Points on a hilly landscape, in no order, each with its height.
A ball rolls from a point to the lowest of its 2 nearest points, and stops where none of them is lower. Distance is the straight distance between rows; heights are no part of it.
(719): -30, -54, -31, 4, -47, -26, 5, 8, 12, 28, -31, -41, -21, 10, -13, -21, 5, -22, -3, -41  height 2.71
(177): -15, 53, 26, 2, 27, -13, 0, -9, -10, 12, -31, -44, 5, -29, 2, -26, 14, -6, -24, -43  height 3.92
(52): 33, 32, 29, -24, -2, 7, -31, -7, 8, 17, -3, 4, -7, 19, -46, -37, -31, -1, -14, 40  height 2.82
(785): 14, -32, 31, 24, 10, -3, -13, -12, -12, 9, -48, 22, 51, 15, 6, -10, -16, -11, 3, 11  height 5.94
(258): 9, 5, -37, 4, -64, -22, 28, 49, 46, -9, 35, 13, 3, 13, 6, 39, -1, 21, 47, 45  height 5.70
(167): 3, -6, 15, -15, 51, -26, -11, 11, 4, -16, -4, 43, 24, -36, -27, 24, -3, 17, -20, 38  height 6.28
(385): 13, -31, -29, -14, -46, 46, 7, 18, 19, 17, 33, 5, -25, 34, -20, -3, 15, 1, 36, -2  height 5.13
(800): 29, -39, 28, 3, 58, 56, 13, 25, -36, -18, -8, 38, -14, 17, -6, -35, -20, -20, 9, 5  height 6.05
(645): -28, -35, -57, 9, -38, -31, 17, -23, -30, 17, -30, -23, -11, -9, -19, 35, -20, 8, 20, -7  height 3.13
(391): -34, -5, -33, 2, -26, -17, 29, 3, 45, 16, 5, 2, -13, 20, 11, 11, 19, -43, -19, -25  height 3.26
(452): -13, 22, -29, 10, 36, 8, 8, -28, 11, 11, 23, 4, 51, -39, 39, -7, -24, 36, -6, -3  height 5.50
(524): 45, 78, -20, 1, 5, 21, 8, 33, 34, 17, -17, -3, 30, -18, -2, -26, 9, -23, 30, 7  height 2.40
(644): 39, 38, 45, -6, 19, -27, -40, 16, 29, -4, -11, 16, 33, 34, 11, -3, 5, -21, -10, 31  height 5.33
(45): -23, 6, 35, -6, 0, 5, 36, 21, 4, -19, -8, -33, -15, 10, 14, 22, 38, 38, 6, 18  height 4.52
(627): 6, -8, 51, -12, 37, 16, -10, 17, 13, -5, 19, -1, -39, -36, -24, -18, 0, -8, -14, -17  height 3.51
(407): -25, 50, 25, -4, 10, -10, 11, 2, 1, 1, -5, -47, -8, 22, 10, 1, 25, 23, -22, -20  height 4.17
(102): -27, -91, 34, 20, -10, -12, 18, 18, -3, -6, -19, -15, -23, -17, 22, -25, 28, -6, -18, -34  height 2.06
(193): -11, 17, 27, -2, -2, -7, 14, 7, 37, -10, -6, -37, -15, -27, 16, -18, -19, -8, -1, 20  height 3.35
(674): 7, 16, -44, 5, 10, -12, 4, 39, -2, -14, -20, 45, 28, 9, -22, 27, -4, -4, 13, 10  height 4.91
(68): -4, 41, -26, 22, -31, 10, 26, -16, -3, 17, -31, -3, 11, 4, 6, 10, 11, -53, 31, -24  height 3.91
(83): 23, 2, 23, -27, 52, 33, 10, 33, 28, -6, 27, 26, -36, -26, -39, -19, -22, -8, -2, 25  height 4.39
(451): 17, 18, -5, -16, 61, -8, -27, 10, -27, -43, 18, 23, 14, -26, 11, 18, 1, 24, -5, 28  height 5.85
(138): 14, -40, 55, 16, 6, 13, 16, -21, -3, -16, -37, 1, -16, -7, 26, 28, 2, -3, -13, 13  height 4.66
(21): -29, -58, 4, 25, 3, 27, 18, 5, -29, 5, 13, 6, -1, 49, 1, 11, -33, 18, 30, -20  height 7.10
(289): 15, 61, -34, 27, -31, -30, 7, 54, 14, 15, 14, 9, 52, 15, -6, 24, -13, 34, 46, -1  height 2.89
(17): -22, -31, -4, -16, -38, -12, -21, -44, -40, -6, 31, -35, -47, -11, 19, -22, 40, -24, -8, -24  height 0.48
(613): -36, 24, -11, 10, 7, 22, 41, -34, -39, 3, 44, 24, -5, 5, 5, 39, 5, 5, 31, -13  height 5.35
(675): 38, -32, 0, 0, -27, 40, -14, 0, 19, 27, -14, 6, -4, 7, -18, 5, 19, -8, 19, -18  height 4.54
(697): -21, -10, 13, -17, 13, -9, 10, -27, -4, 9, -1, 30, 22, -19, -28, 7, 16, 23, -34, 27  height 6.54
(304): -16, -17, 18, 13, 0, -4, -25, 14, -34, -3, -14, -13, -3, -41, -16, -50, 20, -32, 12, -47  height 3.46
(557): 40, -24, 16, -7, 39, 67, 21, 6, -5, 0, -7, 21, -29, -19, -31, -4, -32, 4, 6, 11  height 5.37
(512): 3, 3, 16, 15, 10, 0, -4, -45, -4, 14, -14, -16, 43, -32, 33, 19, 6, 33, 1, -6  height 5.21
(86): -4, 20, -51, 19, -36, -47, -15, 44, -13, -8, 9, -14, 27, -1, -2, 29, -20, 34, 53, -5  height 3.45
(367): -14, -54, -34, 13, -12, -6, 14, -6, -25, -20, -46, -9, -7, -14, 15, 30, 1, 0, 1, -13  height 3.71
(279): -15, -2, -17, -37, -5, -7, 1, 1, 28, -22, 23, -3, 20, 0, 26, -28, 33, 32, -36, 46  height 2.08
(78): -4, 2, -40, -28, -28, -11, -17, -16, 15, -21, 20, -8, -6, 54, 34, -15, 5, 3, -36, 30  height 1.65
(418): -29, -23, -27, 8, -17, 0, 34, 15, 17, 29, -38, 4, -1, 9, -27, -13, 15, -27, -24, -43  height 3.00
(129): -2, 24, 2, -24, 27, 28, 43, -26, 11, 30, -5, 22, 12, -26, -42, -21, 6, 25, -39, 22  height 6.69
(58): 26, 34, 0, -32, -17, -11, -41, 27, -6, -34, 26, 1, -22, 3, -31, 21, 25, 17, 16, 38  height 4.98
(16): -29, -66, 29, 37, 13, 3, 33, -15, -26, 9, 0, 2, -36, -26, 16, -34, -16, -4, -42, -61  height 2.34
(721): 4, -36, 54, 30, 11, 2, -1, -48, -42, 17, -36, 23, 14, 5, 7, -30, -10, -15, -41, -21  height 5.86
(775): 4, 4, -46, 12, -58, -30, 2, 1, -8, 11, -3, -41, 0, -12, -2, 37, -23, 31, 56, 14  height 1.92
(747): -1, 22, -33, 12, -30, -1, 8, -1, -2, 27, -3, -6, -1, 22, 0, 54, 24, -11, 37, -40  height 4.38
(593): 34, 53, -41, 16, -20, 8, -9, -7, 25, 2, 2, -2, 21, -16, 29, 16, -15, -30, 32, -1  height 3.33
(211): -16, -6, -2, -23, 4, -1, -10, -5, 3, -15, -1, 13, -15, 53, 3, -38, 9, -27, -59, 2  height 2.02
(805): -15, -40, 18, 5, -6, -27, -26, -38, -27, -18, -6, -18, -37, 2, 31, 8, 2, -19, -35, -24  height 0.86
(156): -46, -31, -2, 9, 31, 7, 20, -14, -34, -6, 23, 2, -33, -22, -2, -15, -27, 4, -23, -43  height 2.67
(73): -34, -13, -26, -3, -32, -21, 0, -15, 27, 17, 59, -3, -15, 22, 19, 14, -2, -20, 12, -9  height 3.60
(811): 18, -8, 5, -22, 43, 2, -19, 5, 11, -4, 2, 21, -11, -41, -20, -33, 14, -25, -49, -15  height 2.98
(455): -24, -1, 23, -4, -26, 5, 12, -46, -48, 11, 12, -33, -16, -10, 21, -14, 75, -7, 1, -28  height 0.77
(64): 1, -21, 6, 16, 16, -18, -3, 38, 15, -16, -38, 36, 36, 15, -10, -3, -26, -21, 11, 30  height 5.57
(516): -15, 0, 32, 9, -10, 3, 9, -12, 35, 24, 21, -8, -6, 20, -1, 1, -48, 7, 6, 14  height 2.78
(173): -10, -10, -4, -5, -26, -27, -38, -4, 26, 6, 25, -17, -14, -25, -7, 7, 7, -20, 15, -15  height 4.03
(812): 50, 41, -18, -35, 27, 33, -13, -5, 9, 26, -14, 5, 1, -6, -34, -60, -6, -14, -23, 15  height 3.56
(151): -25, -90, 15, 13, -40, -47, 1, -2, -8, 20, -23, -39, -15, 16, 16, 10, 31, -10, 2, -20  height 2.38
(295): 2, 13, -31, -15, 19, 12, 9, -23, 50, 20, 33, -5, 15, 4, 22, -7, -30, 43, -43, 7  height 5.78
(877): 15, 23, 12, -15, -14, -18, -36, -37, 10, 11, 2, -22, -9, 32, -5, 9, -45, 23, -22, 29  height 1.99
(416): -8, 11, 10, 7, -41, -11, 13, 42, 15, -2, 36, -9, 7, 1, -2, 34, 11, 28, 70, 31  height 4.95
(578): -50, -7, 6, 13, 0, 4, 12, -7, -60, 8, 17, 0, -30, -18, -35, -32, -5, -17, 7, -47  height 3.07
(648): 15, 8, -7, -32, 32, 19, -23, 34, -5, -14, 15, 34, -26, 62, -38, -32, -6, -23, -28, 6  height 2.81
(571): 16, -14, -8, 1, -21, 14, 23, -24, 2, -15, -37, 4, -28, -11, 0, 42, 1, -17, 1, 20  height 4.25
(748): 21, -21, 23, -1, -11, -21, -62, 19, 18, -12, -9, -8, 8, -16, -3, -17, -7, -19, 11, 8  height 4.48
(103): -22, -15, -10, -22, 32, -2, 8, 16, 20, -27, 14, -3, 5, -45, 18, -24, 43, 8, -39, -1  height 2.50
(223): 45, 62, -17, 10, -28, 11, 8, 41, 41, 26, 17, -11, 47, -23, 5, -15, -2, 38, 46, 16  height 0.92
(330): 48, 39, 18, 4, 1, -27, -55, 17, 22, -9, 2, 10, 39, -18, 6, -8, -11, -21, 28, 28  height 4.96
(820): 21, 50, -58, 16, 4, -6, 17, 9, -1, -17, -18, 22, 31, -7, 18, 46, -19, 11, 16, 16  height 4.16
(4): 3, 55, 32, 8, 28, -20, -17, -27, -15, -7, -10, 8, 26, 24, 23, 18, -6, -6, -15, 18  height 5.59
(479): 2, 26, 17, -9, -3, 1, 7, 46, -10, -30, 9, -5, 3, 9, -15, 21, 27, 48, 31, 33  height 5.12
(728): 31, 15, -3, -14, 31, 43, 0, -25, -11, -22, 24, 5, -2, -8, 23, 28, 6, 40, -5, 20  height 5.34
(664): 4, -7, 20, -1, -11, -15, -30, -41, 11, -15, 2, -39, -34, 21, 44, 10, -33, -12, -21, -3  height 1.29
(600): -21, 16, 41, 7, 20, -10, -5, -47, -46, 10, -24, 0, 19, 23, 8, -16, -1, 5, -41, -15  height 5.77
(253): 31, -7, -19, -8, -16, 36, 0, 0, 17, 14, -27, 16, 5, 5, -19, -40, 1, -40, -3, 4  height 4.09
(476): 11, 17, -12, -26, -5, -8, -29, 53, -2, -29, 18, 25, -11, 26, -41, -22, -11, -8, 18, 41  height 4.05
(273): -9, 19, -48, 2, -19, 0, -5, -41, -24, 25, 45, 21, 6, 8, 5, 51, 27, -5, 30, -32  height 4.89
(383): -16, -23, 3, 19, 7, 17, 8, 27, -22, -5, -18, -21, 15, 16, -6, -14, -30, 38, 29, -1  height 7.49
(272): 9, -33, 19, 10, 20, 28, 9, -32, -12, 1, -4, 4, 9, 8, 34, 28, 17, 27, -13, -10  height 4.94
(716): -16, 45, 13, 0, 27, -21, 8, -3, 19, -20, -16, -19, -9, -47, 17, -1, 7, -35, -26, -10  height 3.67
(105): 1, -23, 24, 12, 48, 40, 3, 15, -41, -15, 15, 33, -21, 44, -16, 21, -34, 4, 9, -16  height 6.62

Where does a ball stop that starts at each point below?
(721) | (102)
(45) | (17)
(173) | (102)
(167) | (775)
(21) | (78)
(452) | (775)
(675) | (17)
